The views of a scene show one set of named points, each view turned or mirrored, and shifted as a whole, with a little noise and some points left out.
In the rows, 128 means zero.

Scene 1
View 1
Q_465: [147  96 120 141 107  89 118 133 115 163 138 130 127 128 142  89 159 122
 136 137 138 120  94 156 101 165 121 163 143 115 138 133 115 116 147 140
 152  58 161 142 148 125 104 130 127 128 124 144 145 112 156 137 105 120
 116 126 113 127 102 150 107 148  98  94 112 149 154 134 122]
Q_389: [140  96  96 146  93  93 164 117 142 149 106  91 164 134 125 114 116 106
 112 138 191 100 143 147  93 128 115 169  90 113 151 141 139 139 152 139
 131  58 201 158 153 137 108 134 144 138 145 154 167 134 180 142 109 113
 145 152 174 120  87 168 119 138  72 125 130 172 162 160 112]
Q_229: [106  89 108 104 114  80 135 136 137 127 129 133 123 136 147 103 177 132
 155 121 159 130  70 133 112 139 118 136 116 101 124 137 144 141 141 131
 142 107 170 144  98 137 132 116 138 140 139 159 100 120 132 139 130 144
 120 160 105 137 133 148 107 120 111 115 113 176 178 134 130]
Q_79: [165  84 109 161  97  92 136 111 116 174 130 112 138 117 131 102 138 101
 118 140 153 112 108 155  88 159 131 162 140 132 150 134 116 121 161 130
 149  33 185 156 161 127  88 134 133 130 117 127 176 112 176 145  89 108
 132 124 150 112  76 159 127 160  86  87 113 150 148 159 121]
Q_262: [150 106 108 152  99 100 155 131 131 161 123  94 164 140 120  98 119 109
 111 146 174 110 151 148  90 147 117 183 110 108 148 138 124 131 151 144
 136  44 186 145 171 122 107 128 134 127 138 150 181 135 185 130 109 111
 135 142 151 118  90 163 111 143  72 121 132 153 156 150 114]
Q_232: [134 106 114 125 112  89 131 145 122 151 137 126 138 138 140  84 155 128
 139 138 145 125 110 151 109 156 111 166 126 104 127 134 119 126 139 137
 140  75 163 136 146 124 121 121 128 129 138 158 141 125 154 125 122 129
 119 143 106 130 115 151  97 137  91 117 119 152 164 126 118]
Q_434: [129  99 110 127 109  92 138 133 132 146 127 122 139 132 133  97 151 121
 135 132 158 123 114 144 103 145 114 158 118 105 131 133 131 134 146 135
 139  76 175 140 139 129 119 123 135 134 139 156 136 126 156 134 119 129
 125 149 122 128 113 150 108 137  93 114 125 161 163 136 118]
Q_526: [142 109 110 147  99  97 154 132 135 153 123  99 159 141 124  99 124 109
 113 152 176 107 153 145 100 140 107 177 103 108 138 137 123 133 140 148
 132  50 186 144 166 130 113 134 134 130 144 156 175 139 183 127 119 117
 135 152 150 117  96 164 106 142  71 123 136 157 158 148 114]
Q_114: [118  77 117 107 117  75 105 133 122 138 143 159  97 124 156  99 204 130
 166 117 125 138  35 148 114 165 131 126 151 112 125 129 130 123 146 126
 154  99 152 141  98 130 122 118 130 134 114 145  92  92 124 145 111 141
 109 139  80 143 126 134 109 140 134  87 101 157 169 125 137]
Q_870: [134  88 116 122 112  84 120 134 120 151 140 142 115 124 150  94 178 124
 150 125 132 129  69 146 106 163 127 144 144 113 132 131 128 125 147 132
 150  80 162 142 117 126 116 122 129 128 122 145 122 105 145 139 107 131
 114 135  97 132 115 147 110 140 114  94 108 155 163 129 130]
Q_32: [123  90 115 110 116  78 113 136 120 145 141 144 109 130 153  97 188 130
 155 123 131 134  64 149 111 164 123 138 142 109 124 130 128 124 144 126
 148  93 158 143 112 134 119 122 130 134 120 148 107 103 132 137 108 139
 111 141  92 138 123 143 103 138 123  95 106 156 167 124 132]
Q_536: [149 117 118 148 107 101 144 152 125 165 133 109 160 145 124  75 122 118
 117 155 157 117 151 156  97 152 106 189 118  99 132 139 110 124 140 154
 137  54 169 127 181 118 114 132 122 122 146 160 179 138 180 118 119 118
 122 140 128 123 101 162  93 149  71 124 130 142 150 134 111]
Q_657: [155  70 125 126 118  82  94 124  97 166 150 157  91 112 156  94 200 122
 157 123 107 134  29 158 105 183 136 133 181 126 132 126 112 112 153 124
 169  67 149 149 117 124 100 125 123 123  99 124 114  79 134 146  87 128
 102 112  84 132 105 138 120 159 137  59  91 143 155 125 137]
Q_595: [108 107 105 124 103  95 170 144 160 132 112  95 164 149 127 105 131 119
 125 136 193 115 147 135 107 117 106 168  75  94 131 139 147 151 139 144
 122  86 193 141 144 136 128 125 141 140 160 173 148 147 167 129 135 130
 135 172 146 131 117 160  98 117  74 150 139 178 172 143 113]
Q_95: [142 100 127 120 117  83 103 149  98 159 152 156 108 126 148  74 187 134
 154 138 108 141  61 158 106 181 121 154 167 105 123 130 108 110 145 135
 156  72 139 134 137 119 115 118 116 116 119 151 119 104 140 131 109 133
 101 124  73 135 115 136  97 148 116  84 106 135 154 111 130]
View 2
Q_32: [123 126 135 133 125 138  76  97  98 143 135 106 133 160 140 116 152 119
 133 125  95 159 117  99  84 109 129 100 148 123 123 127 113 107 136  99
 163 107 121 143 131 145 106 111 106 122 118 149 193 155 133 122 125 155
 121 150  98 116 133 127  93 146 155 147 159 104 132 129 134]
Q_114: [136 128 132 152 123 131  71 100  94 131 148  97 133 175 133 127 161 123
 147 124  94 174 114 110  80 104 134  92 154 127 114 122 109  88 134  89
 166 105 107 137 131 151 104 105 100 125 110 160 206 162 135 113 125 165
 130 150  92 109 128 134  92 148 155 141 151 108 137 121 139]
Q_389: [ 86 149 140  38 145 169  94 100 104 175 122 134 159 114 157  29 113  91
 133 113 100 123 146  96  94 138 102 149  98  87 166 145 144 190 108 142
 132 118 163 147 130 116  95 134  92 140 139 125 152 112 109 136 141 158
  96 130 142 115 149  95  89 153 132 184 192  99 107 155 123]
Q_526: [ 88 141 140  54 138 165 106  97  95 185 108 135 149 112 153  62 124 102
 116 117  95 121 138  81 102 133 109 146  97  92 165 146 124 174 120 132
 139 111 161 155 120 136 101 128 100 122 151 110 150 120 115 141 144 135
  96 135 138 128 143  90  89 143 138 179 188 106 123 157 125]
Q_262: [ 88 149 138  43 138 165 100 104  88 188 100 132 145 105 145  51 122 100
 112 109  83 120 136  81 103 138 102 145  90  91 165 145 119 181 116 134
 141 112 166 149 120 135 102 127 103 124 150 115 145 117 114 141 146 143
  94 137 139 128 145  91  82 146 140 182 196 105 122 158 124]
Q_465: [110 139 134  92 132 144  87 106  75 164 108 113 134 128 134  92 146 118
 117 114  79 140 121  95  88 121 112 116 109 116 134 134 102 130 123 102
 156 104 143 150 123 146 102 114 106 116 132 142 166 141 128 124 130 154
 112 149 113 126 137 107  79 144 152 156 191 105 143 137 139]
Q_536: [ 90 138 129  55 140 163 105 100  80 188  93 139 136 107 147  84 130 108
 103 115  81 120 124  70 116 128 116 145  95  96 160 143 102 164 138 123
 146 105 158 158 113 148 111 126 113 110 158  98 142 121 124 140 149 123
  95 146 136 140 139  88  82 136 143 173 186 112 135 152 124]
Q_870: [121 130 133 120 128 138  77 102  89 149 131 105 133 152 137 107 149 117
 127 121  92 157 118 101  87 114 124 108 131 122 124 127 105 109 130  95
 157 104 123 145 129 149 105 109 105 120 117 150 188 150 131 125 132 157
 121 150 101 117 130 124  88 148 152 148 170 108 137 127 137]
Q_79: [ 87 156 131  58 141 150  89 107  63 175 100 110 146 110 126  41 136 109
 112 103  71 132 136  99  74 130  86 124  79 103 143 139 106 153  98 106
 158 103 162 148 131 138  92 111  97 126 125 161 151 126 124 123 130 173
 110 146 122 123 152  95  67 152 156 159 228  96 133 139 149]
Q_434: [107 132 138  95 134 154  89  97 103 158 128 124 144 136 152  86 135 105
 131 121  92 143 129  88  98 124 128 130 126 108 150 135 125 149 132 124
 142 113 141 149 128 136 106 123 100 131 132 123 172 137 118 130 142 145
 106 136 117 118 132 111  96 146 140 169 164 108 123 141 124]
Q_229: [127 115 141 130 132 144  73  92 121 138 156 120 140 166 157 105 141 107
 149 136 114 153 125  96  96 112 143 113 163 112 136 130 137 127 141 119
 148 115 116 133 131 133 103 125  98 138 120 133 201 147 127 128 135 153
 114 136  99 111 131 130 101 146 140 164 137 110 117 138 120]
Q_232: [119 127 133  99 127 152  98 102  92 172 115 130 129 133 147 121 144 115
 115 124  93 136 114  79 112 116 131 127 121 108 145 136 104 135 148 112
 147 105 135 151 116 149 114 122 114 111 146 105 168 138 126 137 142 126
 109 151 122 132 128 109  90 134 145 165 157 115 137 144 123]
View 3
Q_526: [147 123 145 140 148 118  96 115 104 104 149 166 152 118  96  99 180 114
 115 102 139 116 117 103 111  89 140 127  68  91 128 138 113 113 137 165
  68  98  71 108 103 110  92 153 136 136 149 129 100 169  84 105 177 171
 163 128 112 132 136 143 102 110 164  94 107 157 147  66 173]
Q_870: [120 130 152 141 134 104 150 120 137 127 125 177 139 105 122 151 177 130
  97  94 124 147 114 139 100 136 160  99 108 125 121 142 169 118 122 153
 116 158  98 111 132 111 139 145 158 109 112 133 137 155  84 119 143 134
 182 125 110 124 170 151 112 149 166  89 131 148 130  98  87]
Q_389: [139 131 148 133 155 107 113  96 114 116 141 131 142 112 104 108 178 104
 111 104 145 112 104 113 116  79 120 134  61  86 135 122 124 119 133 172
  68  99  64 122 119 116  88 174 122 147 134 119 101 174  87 103 175 179
 160 125 106 149 119 147 117 105 176 109 110 161 152  68 154]
Q_465: [129 125 155 143 133 111 130 125 123 115 130 192 149 109 111 131 179 136
 101 101 126 141 117 129 102 127 163 109  99 122 124 143 150 116 128 160
  98 136  90 108 125 109 123 140 153 108 127 137 125 157  79 110 160 146
 181 130 114 128 165 141 105 142 161  83 125 157 135  89 122]
Q_434: [134 123 148 139 138 111 129 116 131 129 133 151 133 117 113 137 177 114
 112  98 144 130 111 126 110 111 138 109  94 103 124 142 147 110 128 155
  95 127  92 109 115 115 119 155 145 130 124 117 127 161  94 120 151 146
 167 125 115 131 140 154 114 131 166 105 121 143 144  90 113]
Q_114: [107 130 160 140 131 102 175 114 163 140 117 174 133 105 130 176 173 137
  90  97 124 152 110 152  99 150 161  90 122 137 123 141 192 120 109 152
 135 179 111 108 143 113 157 146 166 104  95 126 152 148  82 122 131 127
 185 122 109 124 176 155 114 159 163  93 142 142 131 112  50]
Q_79: [139 124 153 138 147 106 122 122 112 107 138 190 156 100 105 109 184 134
 102 104 121 130 114 117 107 100 163 126  76 113 130 125 128 122 136 170
  83 124  65 121 124 107 107 154 142 118 136 143 103 171  70 102 177 169
 173 131 108 140 154 129 109 118 169  84 123 167 135  77 161]
Q_657: [110 131 166 146 134 102 174 122 154 121 121 218 153  93 129 159 175 160
  84  94 103 167 114 149  89 153 189  99 125 156 124 136 182 130 112 160
 137 189  88 105 148  98 153 141 174  74 103 154 141 152  66 110 146 130
 205 126 100 125 202 125 111 161 162  66 145 160 114 106  76]
Q_232: [129 113 143 146 122 120 107 136 122 123 139 176 141 133 107 134 175 111
 120 102 148 133 130 122 100 131 153  98 101 109 113 161 139 104 129 136
 100 131 113  94 110 107 129 131 156 117 131 120 136 150 101 130 147 136
 159 123 125 113 154 164  99 145 150  90 121 139 150  95 108]
Q_595: [136 123 141 139 138 118 102 104 119 134 140 106 127 137 109 125 175  85
 123 106 169 112 115 112 117  85 100 118  70  74 125 143 133 107 132 153
  76  98  98 115 101 125  96 167 128 158 133  98 122 166 107 122 153 156
 141 122 126 133 112 176 114 113 168 125 113 138 162  78 119]
Q_536: [148 112 135 142 135 123  81 135 102 111 149 180 151 132  94 111 182 113
 120 100 139 120 124 106 104 108 149 115  79  96 120 153 113 102 138 153
  71 105  92 102 100  98 101 137 143 128 149 127 108 155  95 118 161 157
 160 132 121 121 144 145  97 119 156  85 112 148 148  74 165]
Q_229: [114 133 146 139 134 107 153 107 154 144 127 130 122 122 126 167 170 108
 105  99 147 138 108 142 108 127 127  97 103 110 120 145 175 113 112 153
 117 151 109 112 127 126 138 160 153 130 102 107 150 157 101 126 134 133
 167 123 116 132 144 173 119 142 166 114 132 135 151 101  54]
Q_95: [121 118 154 147 118 113 143 141 137 126 129 216 150 119 117 153 178 142
 103  96 122 151 126 137  92 153 187  90 126 141 114 156 164 111 125 144
 123 166 108  99 126  99 153 125 172  88 114 141 145 141  77 125 145 124
 186 130 115 110 186 146 103 160 153  72 137 150 128 104  91]
View 4
Q_434: [124 140 108 141 140 142  81 118 118 132 121 146 122 121  99 143 114  62
 136 116 106 147 124 137 117 131 117  90 137 121 135 110 169  89 118 119
 137 135 146 102 175 130 103 126 107 138 116 136  90 135 152 122 100 109
 107 137 117 160 138 123 122 164 154 111  98 106 145 142 142]
Q_79: [113 139  84 171 114 161  79 136 109 119 124 184  97 130  97 176 119  38
 149 127 103 175 105 112  88 146  94 104 148 114 135 122 184  65 131 128
 159 135 150 105 141 139  90 115 113 128 131 139  68  94 126  84  78 142
 131 138 114 142 125 137 102 128 163  67  92 125 149 117 165]
Q_536: [123 147 116 157 124 135  75 126 112 145 130 139 133 119  95 153 111  44
 147 125 114 155 124 119 115 135 100  98 156 100 127  84 165  82  91 132
 131 130 131 110 159 153  82 153  91 149 123 134 119 109 137 120  86 133
 130 167 136 157 137 129 114 116 168  91 111 137 134 137 174]
Q_595: [127 155 156 116 131 136  86 115 132 163 116 130 141 123  95 162 105  79
 138 104 110 151 113 134 117 126 111  91 158  93 146  84 171  61  86 134
 122 149 133  76 209 131  88 138  97 130 104 117 117 148 168 119 107  93
  98 160 119 175 173 122 139 162 153 135 106 123 145 139 157]
Q_465: [122 136  80 160 130 148  69 124 109 114 126 162 111 124  94 136 119  47
 141 121 113 149 126 129 115 140 111  96 132 136 124 116 170 107 133 116
 149 124 155 113 148 140 102 130 112 142 130 149  81 112 133 116  92 131
 117 134 120 144 118 122 105 146 165  90  91 104 146 137 144]
Q_262: [121 152 122 153 115 142  77 130 116 143 117 157 123 124  92 172 111  53
 148 118 108 169 109 114 102 141  99 101 161  93 140  92 177  50  95 135
 140 141 139  95 174 145  80 143 100 131 123 127 101 107 147  99  89 131
 130 161 123 159 149 133 117 121 159  89 103 139 144 125 176]
Q_389: [119 153 143 134 121 143  88 125 126 150 106 152 120 127  95 184 109  74
 145 113 108 169 104 121 103 131 107  98 158  94 153  92 182  40 104 140
 140 152 149  81 196 131  89 127 104 122 107 120  94 130 163  91 100 108
 106 153 110 168 170 131 133 149 151 109  99 124 145 129 163]
Q_232: [129 135  98 146 141 140  67 118 113 130 134 130 139 112 100 122 113  53
 129 116 114 130 135 140 134 128 115  87 134 127 122  98 158 118 107 117
 124 122 136 114 166 141  99 149 100 154 124 143 109 126 144 143  99 116
 113 147 137 156 124 122 117 149 162 110 102 109 133 151 141]
Q_526: [122 151 127 147 119 144  76 128 118 150 118 149 128 124  96 172 113  55
 144 120 104 164 111 119 109 136  98  98 157  92 143  85 174  57  96 136
 136 142 139  94 177 142  85 143  99 135 120 128 109 115 149 105  96 122
 126 161 125 162 150 127 122 125 160  96 100 134 140 134 169]
Q_32: [123 127  68 149 152 152  83 110 111 109 132 149 116 119  97 112 111  69
 130 110 112 128 129 151 127 129 122  85 112 159 126 132 165 131 151 103
 145 121 162 116 155 121 123 114 119 143 118 151  70 137 142 136 101 111
  94 114 112 150 117 120 114 184 158 111  86  81 144 147 115]
Q_95: [122 122  47 165 147 152  69 118 106  98 139 150 121 116 101 104 116  44
 128 120 116 126 139 144 126 133 118  84 104 159 109 127 155 151 151  99
 144 103 151 136 130 139 117 131 114 157 135 159  73 116 126 149  99 130
 113 121 127 139  95 118  99 155 165  97  88  85 137 151 121]
Q_229: [125 133  99 130 153 150  86 112 122 122 123 141 127 117  96 119 104  85
 126 102 111 131 124 156 125 125 129  82 121 144 136 123 164 112 137 112
 133 129 156  99 185 118 121 115 115 138 110 140  78 159 158 135 109  91
  79 115 108 161 147 116 133 201 148 136  88  82 150 157 117]
Q_870: [121 129  66 154 147 154  78 116 107 107 133 152 113 117  99 116 114  59
 133 111 107 138 128 142 119 134 121  86 114 149 124 127 166 123 146 106
 149 122 161 114 154 126 121 119 115 141 117 149  66 132 140 134  98 119
 102 121 114 150 119 118 111 171 158 106  89  87 145 146 123]
Q_114: [121 118  51 151 162 157  84 110 111  99 130 151 108 116 101 103 113  69
 119 109 111 124 131 157 124 125 129  80 100 175 123 140 164 144 170  95
 148 116 166 116 150 118 135 102 127 145 115 160  52 143 140 142 102 104
  83  97 105 148 111 120 113 203 160 115  81  60 150 150 104]
Q_657: [107 121  24 177 149 157  76 119  99  81 135 171  93 122 102 110 118  48
 131 115 110 135 130 141 115 139 118  86  95 176 119 154 169 147 180  96
 158 110 168 132 124 123 131 104 126 145 136 169  41 114 123 128  90 128
 105  98 113 132  88 118  95 172 162  83  76  72 150 142 112]

In a view up to two points have been moved. Name them for each view, in the order of its rows, or write none.
view 1: Q_232
view 2: none
view 3: Q_526, Q_79
view 4: Q_389
